A landscape with many valleys, sampled at points; each row gives a point and its height.
A ball rolls from a point to the lowest of its 2 nearest points, and stops where none of them is lower. Distance is the straight distance between rows; heights are no part of it.
Foga h=385: [ -9  -8  39  -8 -40 -71  11  -2  26 -15  -3   1  14 -41  20 -18  -7 -43
  11  32 -21 -31 -25  -7 -13 -13 -52 -16   2]
mefe h=468: [ -8 -21  26 -20 -32  18  18  11  54  23  25 -41  -7 -35  16   6 -16 -11
 -36  -7 -23  36  51  -6  19   6  -3  23  12]
nenan h=99: [-22   1 -31  15 -30 -10  44  -2  45  36   2 -10  12 -23  27  25   2 -32
   2 -14 -27  25  12  28   2   2   7  -4 -39]
popon h=126: [ 31  -3  10  23  27  14 -20 -36  13 -58   8 -29 -44  11   5 -36   8 -25
  44 -13   0  21 -31  -8 -20  20   1 -21  -8]
puli h=372: [-40 -18 -49  11  -9 -54  20   9   6   0 -15   1  30  54  30   7 -50   3
  27  25  26 -40 -45  16  18 -28 -55  11  20]
gefes h=453: [ -4 -34  33 -49 -31 -48   1 -18  -9  29 -15  13 -10  -8 -22  -5  18   7
 -24   3   1 -36 -57  -2 -21  16  -2 -36  16]
kelif h=281: [  0   8  29  22  11  20 -27  20 -11   0 -26 -44 -30  17  19   9 -23  -6
  18 -22 -60 -13  10 -25 -21 -14  -1   5  10]
lef h=585: [ 42  45 -11   7 -15  -9  -6 -13 -18  -9 -28  65 -15 -30  -4 -30  47   6
   7   8  17   6 -22  16 -47  10  16 -26 -28]
Lafi h=160: [-13  20 -16  15  19  33  -1  53  37 -21 -17 -18  19  17  -7  29 -38 -41
  23   2   0   6   2 -16  70 -40 -29  10  21]
Gid h=354: [ 28 -15  30 -23  12 -11 -33 -12 -21 -11  25  39 -40  39 -10 -27  -5  12
  13  -1 -16 -36   7  -6 -22  35  10  -8  -4]
Lepe h=586: [  2 -17  31  25  54 -20  -6   0   3 -49  13  15  -9  34  36 -26  -2 -20
   9  38  -5   2  30  33  -8  25   0 -16  32]
Fur h=363: [ 14   8  10 -32  10  25  45  -4  28 -24  30 -21 -20  -1 -27  22 -49   6
  21 -25  33  -7  20  44  62 -40  -8   0 -21]
beger h=132: [ 15  27   8 -11  -5 -10  33   7   2 -17  17   5   8 -23 -16  32  16 -13
  11   4  65 -26 -19   6  47 -25 -17 -22   0]
Teku h=599: [ 35  -7  37 -49 -16 -22   1   4   8  26 -18  17 -27   0 -22  14  34 -17
  -7  11 -28  -8  54 -20  15  -2  27  -1  14]
mobis h=518: [ 18 -26 -40  -8   5  21  -9  -4   2  15 -13  28  -8  39 -50   0  15  -2
  -8 -12 -13  27  24 -20  -1  54  54  17 -29]
Ruge h=376: [ 15  16  12 -12  15   4 -16   6 -51  17  21  63  11  -6  -2  -5  27  16
 -22  32  -9 -11  25  -1 -14  35  39  13  13]
nizu h=149: [ -6 -12 -37  -2  -8  12 -20 -22   4  46  18  -5 -18  37  19  16  -8  11
 -18 -34 -42   4  48  -7 -40  44  -2  29 -22]
Zego h=623: [ -8  10 -10  18 -23 -79 -33 -23 -16 -14 -34   0  16   4   6 -14  37  11
  16  20 -15 -23 -52 -11 -27  -1 -25   1  -4]
Tum h=213: [  1  -8  50 -25 -14 -45  36  -6 -26  29 -59 -32   2  -2 -30   9  -2  46
   6  -5  -2 -27 -20   7  16 -55  27   1  14]
liri h=251: [ 12 -29  31   5  29  -9 -27 -34 -21 -39  25  -5 -31  48 -24 -42 -22 -24
  42 -14 -36  -3 -15 -10 -20  40  12 -15 -23]
tuler h=74: [-15  17  -1  50  29  37  -2  25 -30 -17 -39 -35  23 -14   0  -8  18   8
   0  -8   6  41 -12   9  -4 -11  22 -20   7]
gumu h=444: [-17 -17  11 -20  -1  24  43  36   7  44 -30  12   6 -22  15  22 -27  37
 -21   5  -1  34  18  22  16 -49  21   9  32]
rivir h=305: [ -7  35 -28  36  21  37  17  29  10   3  13  33  11 -23  -5  21  26 -83
 -12 -10   6  -2  38  29  11 -12  18 -25 -48]
nodeb h=462: [ 26  -5 -10 -26   5  29  29 -20  49 -26  33 -12 -39  23 -27  19 -46  -1
  24 -24  22  11  44  -5  45   3 -21  11  -8]
rikig h=778: [ -7  19 -32  17  -5   6  43 -26  -8  -6  10  -8   5 -30 -24  20  23  20
 -38 -13  18   9  46  39  20 -32  24  10 -40]
Vun h=676: [ -8 -17  11  17   4 -35 -11  -4  -4 -43 -24 -50  15  50  17 -23 -31  25
  14   7 -30 -14  -7  -8  16  -8 -18  37  10]
daval h=276: [ 10  18 -20  38  12  44   1  44  -6  -1   0  24  21 -51 -12   6  39 -50
 -43  12  -1  24  38  -9  19 -10  -2 -17 -14]
fitub h=621: [ 37  14  32  -8  -9 -15   1  -5 -10  -9 -37 -15 -34   6 -18  -5  32   6
   1 -10 -37   5  46   0 -18 -11  34  17 -11]
Vilo h=519: [ 16 -19  15 -16  -4  -3   7 -23  13  -9  19  18   0 -30 -21 -17  21   4
  -6  -6  15  24   2   0 -10  17  20 -20 -16]
vup h=157: [ 12  34   5 -25 -45 -11  38  -4  -1  27  16  32  10 -74   4  19   4  38
 -39  17  12   6  47  27 -12 -36   3   5 -24]
pivuv h=307: [-26  47  -9  -1  -6  19   9  54 -27 -21  25  44  40 -46   4  30 -54 -13
  18  18 -34 -12  13  -2  31 -37 -30   4 -33]
Nedab h=77: [ 12  -2 -40  14 -33  11 -27   1  28  26 -10 -31 -22   5  31  20 -11  17
   3  -6  35   4 -28 -41 -34  13 -54  18  42]
togi h=271: [-14  10 -10  15   4 -37   2  34  -1 -29 -30 -20   8  11  41  -4 -35  15
  36  13  34 -23 -42   3  31 -43 -58  24  28]
Ripem h=100: [  0   9 -12 -13 -20  34   0   9 -18  33   7  23  -2  -1   2   6 -28  27
 -13 -16 -40  12  72  -8 -28  15  16  23 -16]
nepe h=406: [ -9  -7   1 -10   9 -14  -3   1 -31 -10  -8  11  -7  37 -16  -1 -48   5
  55 -23   7 -44 -72  -7   5 -11 -23 -24  -3]
raz h=548: [  9  -8  28 -25 -10  21  13 -18  11 -19  35  -6   1 -25 -17 -22 -29  16
  -4  -4   2  36  -3 -11  16  32  -3  17   1]
ripa h=802: [  2   7   4   1   3 -25  35 -38  -7 -15  23  -4  -9  -2 -10  26   8  -9
  -1 -17   1 -19  23  34  13 -16  37 -30 -42]
Zulas h=647: [-29 -16  10  19  -9 -37  22 -11  21 -17 -10 -42  19  34  24  -9 -16  -6
  -6  13 -52  15  43   5   3   1  -2  25   0]
Metog h=624: [ 12  23 -11  34   6   3  -8 -26 -43 -22   5  40   9 -19 -18 -31  34  27
   3  -4  26   4 -46  18 -29  18  11 -21 -24]
susaf h=206: [-59 -41 -39   6   6  -1  26   4   0  53   3 -22  50  35  15  25  -4  27
 -38  17  -2  11 -24  32   2   7  19   7  21]
Rabeg h=300: [ 15  17 -10  37   2  -7  16 -24  16 -37  15  11  23 -47  13 -19  70 -33
 -26  30  32  30  40  17  12  14   5  -9 -15]
Folog h=657: [ -2  24 -42  31  32  39 -15  -1 -57 -21  11  37   8  -3 -12 -17 -11   9
   8  -8  25 -11 -30   4  -3   5  23  -6 -24]
delu h=769: [  2  22  35  24 -14 -18  12 -48 -21 -49  26 -19  10 -41  14 -26   2  14
   4   5  15  12  -3  11   8 -15  -4   7 -51]
seg h=447: [ -1 -10 -19  10  49 -14  19 -19 -43 -15  14  34 -10  60 -18  -4   0  14
  24  -1  13 -11   9  34  15  12  30  -7 -20]
fot h=626: [ 16 -34  33 -23  -7  25 -20  -5  30  13  16 -13 -46 -14  35 -45 -30  16
  -9  -5   9  13 -16  27 -56  39 -12 -17  15]
bof h=382: [-27   7  24  40  -9  21 -29 -24  -7  31  43   2  11 -39  39 -37  22 -45
   9 -32 -27   8 -24   5 -59  39  13 -20 -48]
buv h=234: [-45 -11 -62  -3  -3  37  19  26  -4  42  30   5  52  19 -13  42 -11  18
 -31  12   1  14 -10 -11  39  17  19  24  -4]
pib h=291: [ 32  15 -10  -9  -1 -11 -17 -18   8 -19  14  -4 -26  10   9  15  12 -14
  31   1  64 -35 -26 -30   0   6 -39 -20  33]
lisul h=240: [-26  11 -19  15   0  16   7  -4 -14 -13  28   9  33  -5 -28  14 -31 -41
  25  -6 -30  -1 -31 -17  29  -6  -3  -4 -47]
fovas h=552: [ 10 -36  12 -36 -19  -9   6  40  52  54 -24   2  -7  23   7  30  11 -53
 -29   8 -17  -8   8  -7   7  -7  -9 -16  46]
kam h=551: [ -2 -26 -12  -8  12 -29 -13  -1   3   9 -46  17  -6  49 -28  -9  13  -1
  11   0 -32  16  -9 -11  -4  18  28  16   2]
Gasu h=659: [ 49  18  37 -18 -11 -38  -2 -10  20 -27 -39 -12 -64  13  -4  -9   3 -11
  35  -9 -22 -18  16  -5 -10 -18  -3  -7  -4]
Fumun h=768: [ 41  42 -11   9   8   9  -9  -6  -5 -44  19  -6 -71  25  13  10 -11   1
  32 -23  11 -54  25 -18 -14 -29 -31  -3 -10]
nitu h=151: [ -7   5   6  20  17 -22 -14   7 -36   2 -66 -19  -6  12 -11  -3  21  28
  13 -14  -6   1 -61  -2 -37 -26  21 -13  33]
Pek h=709: [-12 -11  -9 -15   9 -21   6  19 -17   2  -8 -17  13  51 -13   4 -46  32
  23   3 -16 -17  -8 -26  55 -24 -13  34  12]
Fule h=651: [ -6  17 -20  12 -25 -39 -31  -2 -27 -16 -27   1  42   2 -23   0  25  23
 -10  28  -8  -4 -31 -37   6   2  -1  24  -2]
lod h=399: [  6  -1   1 -11  -9  32   1  28 -26  44 -28  32  18 -54 -60 -12  42  12
 -49  -7  29  29 -28  13  -1  12  55 -28  -8]
suf h=343: [ -4  40  10  33  -5   2 -22  -4 -47   2   2  -6  31 -55 -16   9  62   2
 -56  20 -20  14  59  -5  -3 -14  38  -3 -47]
mil h=142: [-18 -22 -36  29  -4 -15  26   2  53  10 -51  -6  18  20  -1   9  17 -24
  15 -12 -28  47  10  27  -7   0  22  -9  -8]
Sazak h=168: [  3  -6   2   1 -39  17 -22 -14  25  16  20 -64 -24 -20  43   9 -21  18
 -26 -11  12 -14 -18 -18 -50   1 -47  21  36]
kigu h=520: [ 36 -14 -34 -32   0  19  -2  -4  56   2 -14  -3 -39  56  -4   6 -18  14
   8 -20  31  13  33 -21  15   7  -6  23  12]
fab h=478: [-29 -45 -10  15  10 -17 -37 -10  18  20  10  38   0  37  33 -45   1 -28
   9  -5 -33  21 -38  16 -66  81   3 -22 -23]
sena h=184: [ -6   0  24   4 -15 -25  -8  17 -27  57 -63 -36  -9   8  -6  18  19  11
   3 -11 -18 -21 -32  -5 -11 -51  18 -27  20]
voruk h=710: [ 59  44  41   7 -15  -5 -22  -1  -5 -42  -1 -30 -70  -8  17   5  23  -9
  31  -8   1 -38  16 -29 -20 -39 -14 -15  15]
Fodob h=344: [ -2  20   5  20  30  38   1  45  36   8   6  16 -18 -11  23  19  16 -81
   9 -11 -19  20  62  21  16  -2   3 -17 -10]
mapa h=202: [  2  -6  -1  -3 -19  15 -14 -28   9  47 -18 -38 -38  14   3   8  10  19
 -11 -50 -32  -5  30   5 -50   7  18   0 -12]
vada h=361: [-26 -20   0  18  38  46   2 -14  34 -10  46 -58  -8   7  12  -6   9  -6
 -10 -15  34  16 -12  29  11  13  -1 -23  21]
Fevan h=274: [-27  15 -63   1  15  20  10 -18  -3  13  36 -10  31   8 -31  36   5   6
 -22 -20  43  -6 -11  -2  35  -9   6   2 -14]
pagok h=304: [ 12  31 -25  18  -2  40 -40   6 -12   2  23 -18  -2  -9 -19  22  -6 -11
   7 -18 -10  -8  -3 -51   4   6   0  19 -14]
loluk h=800: [ 30  24 -28 -28 -29 -10   9  -3  -1 -24 -24  69   1 -33 -17 -21  -3  44
  11  16  58   0 -25   4  13   0 -24  14 -16]
Sasu h=252: [  5  16 -34   0  -7  21  10  21  18  -2   5  27  34 -33 -39  35  30 -53
 -11   7  20  11   9 -23  45  -1  -2 -15  -6]
vudez h=400: [ -6   4 -21 -13  48  29 -12  43 -26  41  14  64  13  20  12   9  26  -7
 -24  21   3  11  42   8 -11  29  39 -12  29]
nepor h=452: [ 36   4  22 -39 -14 -27 -62 -40 -10 -16  18  13 -36   9   9 -29  10  21
   0   9   7 -38  -8 -25 -36  31 -29  -9  27]
migu h=530: [ 46  14  14   6  36  12  12   1 -11 -32 -24  41 -42  -7  10 -38  20  17
  33 -10  15  13  -5  37 -31  -6  27 -34 -16]
Lodol h=576: [ 26 -33  39 -62 -17 -12  20  22  44  31 -31   5 -31  -9 -11  17 -13 -16
   0   7   0  -6  26  -7  15 -18   7  -1  33]
gol h=111: [  0   6  13  44  32  -1 -15   1 -10 -25 -67 -53  -2  15   6 -13  27   2
  27 -10  -4  16 -29  12  -2 -24  12 -19  26]
fotal h=398: [ 10  10  18 -18 -14 -15 -22 -15   0  21  -3  -3 -25 -16  14   5  30  11
 -16   3  29 -30 -18  -7 -29   5 -15 -18  38]
tus h=366: [  1 -18  44 -13 -12 -49   1  -8   1   3  -4  31 -13   1  10  -9   1 -59
   9  11 -49 -43 -23  17 -26   8 -16 -43  -4]
nida h=532: [ -7 -45  39 -31 -15  17 -16   5  32  51  14 -22  13 -21   3 -14 -14 -36
 -19  -1 -30  26 -13 -16 -17  64  -9  -1   0]
ripov h=733: [-32   5 -26  -9  27  -7  16  39 -54   6 -18  41  50  38 -10  18 -44  35
  35  27 -23  -8 -22 -13  28 -36  -2  25   6]
pezo h=508: [ 25 -23   6 -25  17  22 -35  -2   3 -11  -8 -51 -36  48  -2  -6 -17  30
   2  -8  22  -5  -5 -40  -6  27  -5  23  45]
kimoz h=412: [ 10   4 -15  -9  -4  38  32  17 -30  55 -23  38   1 -46 -21   9  16  39
 -28 -14  42  22  -8   7  -7 -23  32  -3   9]
fal h=429: [-20 -15   7  24 -14   0 -33 -28  -4   9  26  -1  -1  13  58 -39 -14 -44
  12  -7 -37 -11 -40   2 -70  54 -27 -12 -21]
bez h=726: [-16  23 -33 -15   4  14  -4  -2 -19 -17  53  36  23  -9  15  20 -14  33
 -13  32  17 -22  38  -9  11   6 -16  32  -1]
ravod h=746: [ 32  11   0 -32 -25  14   7 -10   4 -11  28  62 -12 -41  -7 -12 -34   5
  28   1  33 -17 -25  -4 -18  14 -34  -8  -8]
gir h=578: [  8  -5  14 -12  16  21 -19   0 -21 -36  19  19  21 -18 -15 -29 -14  45
  -1  22  23  15 -12 -29  37  19  -6  31  32]
Mur h=451: [ 17 -14 -54 -32  10  24  23  29   2  42  -4  47  14  30 -33  30  13  19
 -20  19  40  17   9  -3  42 -16   8   9  15]
siv h=528: [ 22  10   4  27  58 -36 -14  -6 -22 -34  17  40 -19  53  19   0  13 -18
  27  24  11 -22  26  24 -14   7  31 -23   9]
Zopib h=129: [  8  19   5 -17 -20  10  21  13 -25  15  13  49  -4 -52  10  10  -7  44
 -38  13 -22  12  76  21 -24  -6  22  33 -25]
Deta h=110: [  2  22   7  37  27  49 -14  44  13 -39 -23 -28  21 -17  -1   5   3 -16
  13   5  -1  29  -2 -17  37 -10  -1  18  30]
Rugo h=797: [ -7  15  -1  25 -13 -13  20 -54  -6 -28  34  -5   6 -21   0 -13  17 -32
   2 -12 -29   1   3  11   5  14  10 -21 -65]
gumo h=685: [-11  16 -52  45  30  64  -8  10 -32 -39   2  20  26 -18 -33 -16   4  14
  -8  -4  60  13 -19   9  30  -5 -14  21   1]
Tetil h=715: [  9  39 -42  61  -2  41 -40  -2 -24 -42  -3 -13  11 -37  -4 -19  29  10
   3  -4  36  16 -31 -33  -3   4 -14  25  -8]
fam h=208: [ 19  19  12  -9 -60 -31  27 -25  25   3  18 -20  -4 -52  18  17  10   6
 -24   7  14  -6  23   0  -5 -22 -27   2 -11]
valil h=356: [  9  18  43   0  17  -9 -16 -10 -54   1  -3  29  15 -25 -20 -15  52  12
 -32  14 -17  10  38  -5 -24  10  51   2 -21]
Nede h=428: [ 21 -11 -41  -6  13  33  -7   6  19  17  -6 -38 -40  56   3  40 -20  38
  11 -25  53  -7  -3 -33  13 -15 -13  25  36]
fatok h=241: [-12 -10  19   3   2  35 -29  18  16   5  13 -54 -38  14  35   0 -60  -3
  -8 -19 -31 -11  -1 -15 -25   7 -36  11  23]
piv h=267: [ 20 -10 -25  -6 -11 -10   6 -25 -10  33 -41 -22 -51  59   4   6 -15  48
   9 -24  -2 -19  29   0 -23 -23  23  14   5]
Naze h=386: [-11  -2 -11   4   4  61  -3  23  14  50   3  19  36 -44 -37 -17  30 -26
 -23 -28  16  40  -1   2  -5  41  37 -13 -27]
tep h=266: [  6   5   2  32  47  36   0 -35  10 -48  29 -45 -42  13   6 -18  -8  12
  30 -22  42   5 -21  32   9   1  -9 -20  -2]
bub h=277: [-53  48 -10  30  -3  29  16  19 -21  -9  43   5  42 -46 -18  26 -38 -21
   8  -3 -30   0 -12   6  40 -51 -17  -9 -69]
Gusuk h=338: [-26 -20   3   1  -9 -28  -5 -10 -15   0  -6 -13  16  32 -23  -8 -30  -2
  19 -13 -40 -26 -56  -2  -9  11  -3 -26 -23]
gafal h=571: [ 31 -37  37 -21  13  14  -6  -7  32 -12 -12 -23 -49  25   9 -24  -4  16
  -2 -11  32  22  17  12 -21  21  15  -9  24]
Tegem h=335: [ -1  24 -12  30  -7   9   1 -10  12  12  43  35  29 -67  -2  -4  88 -64
 -52  14  19  32  21   9 -10  31  22 -16 -38]
vofut h=665: [-27  19  31   6  -3 -52 -26  10 -45  18 -33 -20  48  -8   1   8  49  35
 -31  47 -26  -7 -20 -21  -8 -14  21  15  28]
vaguv h=420: [-19 -28 -49 -14  26  14  19  30  -6  31  11  70  40  14   5  16  22   5
 -29  39  39  28  19  17  10  24  25   6  37]
Zez h=617: [ 28  19 -26 -12  17  58 -29  -4  -9 -48  51  35   6 -23 -14 -29 -18  19
 -12   8  54  22  23 -26  15  39 -25  36   5]
Zav h=430: [ -7   4 -23 -15   1  60  25  30  -3  64  -3   4  -6 -11  -2  47 -10  32
 -32 -19  30   8  21  12  17 -52  29  13  33]
tenek h=625: [ -5  -3  30  34  16 -11  -9 -19   6 -42  20 -32  -4   3  46 -31   4 -25
  -2  22 -46  18  42   1 -12  27   6  17  10]
vefo h=575: [ -1 -13  22   2 -20 -31  -6  -1  24   9 -43  12   7 -17  16 -26  21   4
  -4  18 -41  37  -5   8 -38  18   2  14  24]
Lol h=364: [ -1  10 -16   1 -14  24  -2  15  16  49  37  44  23 -37   1   4  27 -52
 -21 -12   2  11  15   1 -15  38   5 -16 -37]
rokoz h=465: [ 28  -1  26   7  38  38  -7  27   1 -15  -6  11 -65   0  34 -12 -20 -17
  39 -25   8   0   3  23 -41 -11   1 -36  -2]
gano h=487: [ 12 -20 -32 -30  -5  17  26  -5  28  27  -9  18   9   6 -35   8  -3  19
  -9 -27  13  28   6   3  11  15  33   8  -2]
Des h=684: [ 11 -22  15 -34 -24  18 -14  -8  17   2  34  34 -41  -8  22 -24 -54  12
  -4   1  14  -6  -4  -8 -33  34 -50   2   8]
dif h=211: [-12  17 -62   5   5  44  16  35  30  12   6   8  24 -11 -26  54 -14 -34
  -2   2  18  19  12 -15  55 -27 -21  27  19]
rusal h=336: [ -6 -27  44 -19 -65 -49  15 -16  32   0 -12 -58 -13 -44  25   5 -15 -28
 -20  -2 -18 -18 -24  -1 -22 -19 -41   1  19]
puded h=717: [-29 -68  39  -7  -6 -58  -8 -11  17 -37  -9 -49  -6  69   4 -37 -47 -10
  -4  23 -33 -13 -18  10  -9  17 -28  30  25]
Roba h=554: [ -1 -21  19 -35 -37 -16 -13   5  52  16 -24  17   7 -22  -4 -12 -22 -21
   5  20 -35  24 -20 -25   0  27 -20   6   7]
Beti h=498: [-16  -4 -18 -16   0  16 -10  -3  39  16  29 -52 -11  -6  21  35   0   0
 -31 -10   0 -11  48 -11  34 -10 -25  25  31]
sofo h=295: [-40 -31  26 -15  -8 -45  24  -4 -35   7 -24 -13  20  24   0 -13 -34  40
   7   2 -60 -11 -37  21 -10  -8   2  10 -11]
zofun h=594: [ -8  10  25  25  -6 -54 -45 -12 -17   5 -56  18  16   6   0 -23  35   8
  14  21 -55  16 -48   4 -44  17   3   1   5]
pas h=496: [-21 -27  21 -28  16 -36  36  -6 -29  -2   8 -14   3  42   1   0 -44  21
  21 -12  36 -57 -59  26  27 -31 -29 -31   0]
Gubiz h=529: [ 10 -13 -17 -19  -9   8 -13  19  37  46  -2 -15   2  21 -10  24  19  -8
 -26   1   9   4  26 -46  19  13   0  12  52]
vin h=357: [-24  11  26  34  -8   7   3 -19  -2  13  26 -12  41 -50  16 -18  52 -37
 -23   1   1  32  -2  12 -27  30  31 -17 -38]
bileb h=258: [ 23  20  -6   6 -52   2  22 -28  31  -9  14   5  18 -69   1   2  43 -19
 -30  21  19  31  37  -2   5  -7  -3  17 -36]
gem h=454: [-19 -16   9 -14 -15  24  22  23  10  46  -2  -4  38 -30   2  16   2  24
 -42  16 -28  47  46   6   4  -2  24  20  22]
fumot h=511: [-24 -49  14 -22  10   1 -34   7   6  48   4  27   7  18  -6 -23  25 -19
  -6  -3 -24  14 -26  -9 -35  64  24 -17   2]
bodi h=273: [ -7  18 -33   4   5  37  -3  38  -8  10   7  17  17  11 -32  29 -25 -26
  10 -23 -45  -1   7 -46   7  -7   7   0 -32]
sos h=862: [  4  28 -10  29  15 -12  -5 -12 -18 -48  -8 -19  -5  34 -13   7  -7   4
  46 -12  -4 -24  13   1  20 -35  17   6 -31]
sazal h=756: [ -6  23 -26   2   0   1  11 -37 -11  -9  26 -12  -2 -10   4  11   5  54
 -31  -6  25 -13  39  19  -4  -9  10  23   9]
keba h=260: [  2   2  51 -19  16 -43  13   2 -24 -38   7   6   7  -7   6 -11  -6  -5
  21  19  -7 -19   0   9  35 -16  -7 -16   4]
Sen h=677: [-31  10   2  41   3 -56  -9  -8 -32   8 -27  -5  34   3  46  -2  52  27
 -17  55 -21 -10 -12  15 -50  -7  -4  -7  39]
kib h=329: [-12  47   2  30  -6  20 -27   3 -37  -2   8 -22  22 -35 -27  30  29   2
 -27  -5 -17 -15  14 -41  15 -13  14   5 -23]
zibiz h=750: [-34 -59  15 -24   3 -51 -23  14  -7   8 -11 -25  -3  70 -10   2 -30 -39
  -5  20 -42 -30 -19 -28   8  16 -23   8  20]
tuk h=177: [ 12  -2 -33  -1 -23  -3  -8  26  37   1 -37 -24   3   3  10   9 -17   4
  21  15  37  -3 -41 -37  23 -26 -47  16  47]
mes h=825: [ 10  35 -14  14  43  41  -2  16 -24 -13  14 -20 -34  35   4  24 -32   5
  27 -40   8 -33  19   7  20 -41 -11 -13 -12]
giz h=314: [ -2 -13  57  12  21 -33  -4  13 -12 -42  -5  29  12  -7   5 -37   6 -50
  24  20 -35  -5 -35  15  -7  -4  -4 -48  -6]
deg h=205: [ 25  15  31 -17  13 -35  21  21  -9 -32 -31  25  11 -19 -27   5   9   5
  10  18  40  -2 -13  10  57 -47  13 -18  14]
nivem h=392: [ 17  19  27  28  38  19 -20  28  11 -33  14  33 -24  10  28  -9  -9 -62
  41   1 -34   2  41  -7   0  11   0 -17 -11]
parud h=353: [ 10   0 -56   6  38  26   6 -16 -18 -17  20  11   1  49 -18   0  16  27
  -2 -13  67 -16   5  17  19   0  17  -3  -1]
zot h=678: [  7  28 -32 -15  -7  44   0  -8   7 -35  54   3  -8  -5   2   7 -35  43
  -2   1  45   1  25  -7  20  -1 -46  54 -12]
nepip h=248: [  5  14  10 -26  -4 -24  22 -18  31 -41  43 -30   2   0   5  13  -3  -3
  17   0  34 -45  16  14  59 -31 -22 -13 -16]
teres h=318: [ -5 -12  42  -8  16   7   3  -5  -6 -13   0 -31 -19  25  12   4 -13  -5
  15 -10 -19 -22  13  13   3 -22  -1 -26  17]
vipat h=254: [-21 -21  28  -9 -32 -45  24  -2  -5  10 -36 -52   2   1  15  -5 -22  43
  -5 -10 -16 -25 -28  17  -2 -33 -15   6  16]
Paguk h=143: [-24 -25  -8  -1 -11  20  19  -6  24  34  19  -7  17  -1  -8  -1 -16 -21
   1 -42 -39  22   9  14  -6  36  22 -13 -49]
nal h=332: [ 15 -11  -9 -16  -9  -6   7  -5 -10  49 -42 -22 -41  24  14  18  -1  50
   2 -17  45 -11  -4  14 -20 -38   1  21  41]
niz h=503: [  8 -36   9 -74 -19 -57  -3 -12  16  20 -13  13  16  14 -28  -4  13   8
  -5  18  31 -32 -60 -17  26  20 -24  -7  35]
Pekon h=742: [  0  31   0  45 -17   5 -10 -32 -15 -51   4 -18  17 -54  24 -40  26   8
   8  19  10  35 -22  -5 -21   8  -7  17 -19]
vul h=176: [-27 -29 -28  31  11 -15  13   4  16  51 -53 -11  18  24  28   2  19  19
 -11   1  -2  30 -14  33 -25  -6  19  -2  32]
Bebir h=469: [-36 -28 -17   5  25 -63  51   0 -15 -21   1   4  37  57  19   0 -26  23
  33  20  41 -35 -39  55  51 -29 -10 -11  14]
nase h=293: [-12 -24  50 -24 -26 -43   2  -5  27 -12 -33 -72  -3  -6 -20 -16 -20  -3
   4 -12 -31  -4 -30 -13   0 -24  -5  10  16]
pezu h=193: [-31 -17  -2 -14 -17  -3  16 -11  14   2  44  17  28   5  -5   1 -51 -28
  21   5 -58  10  -7 -15   7  25  -8  16 -44]

For each start below, name the point where the ball stops.
Gasu | Ripem
Fule | Ripem
Vun | nenan
Zav | Ripem
Sen | Ripem
nivem | tuler
Mur | nenan
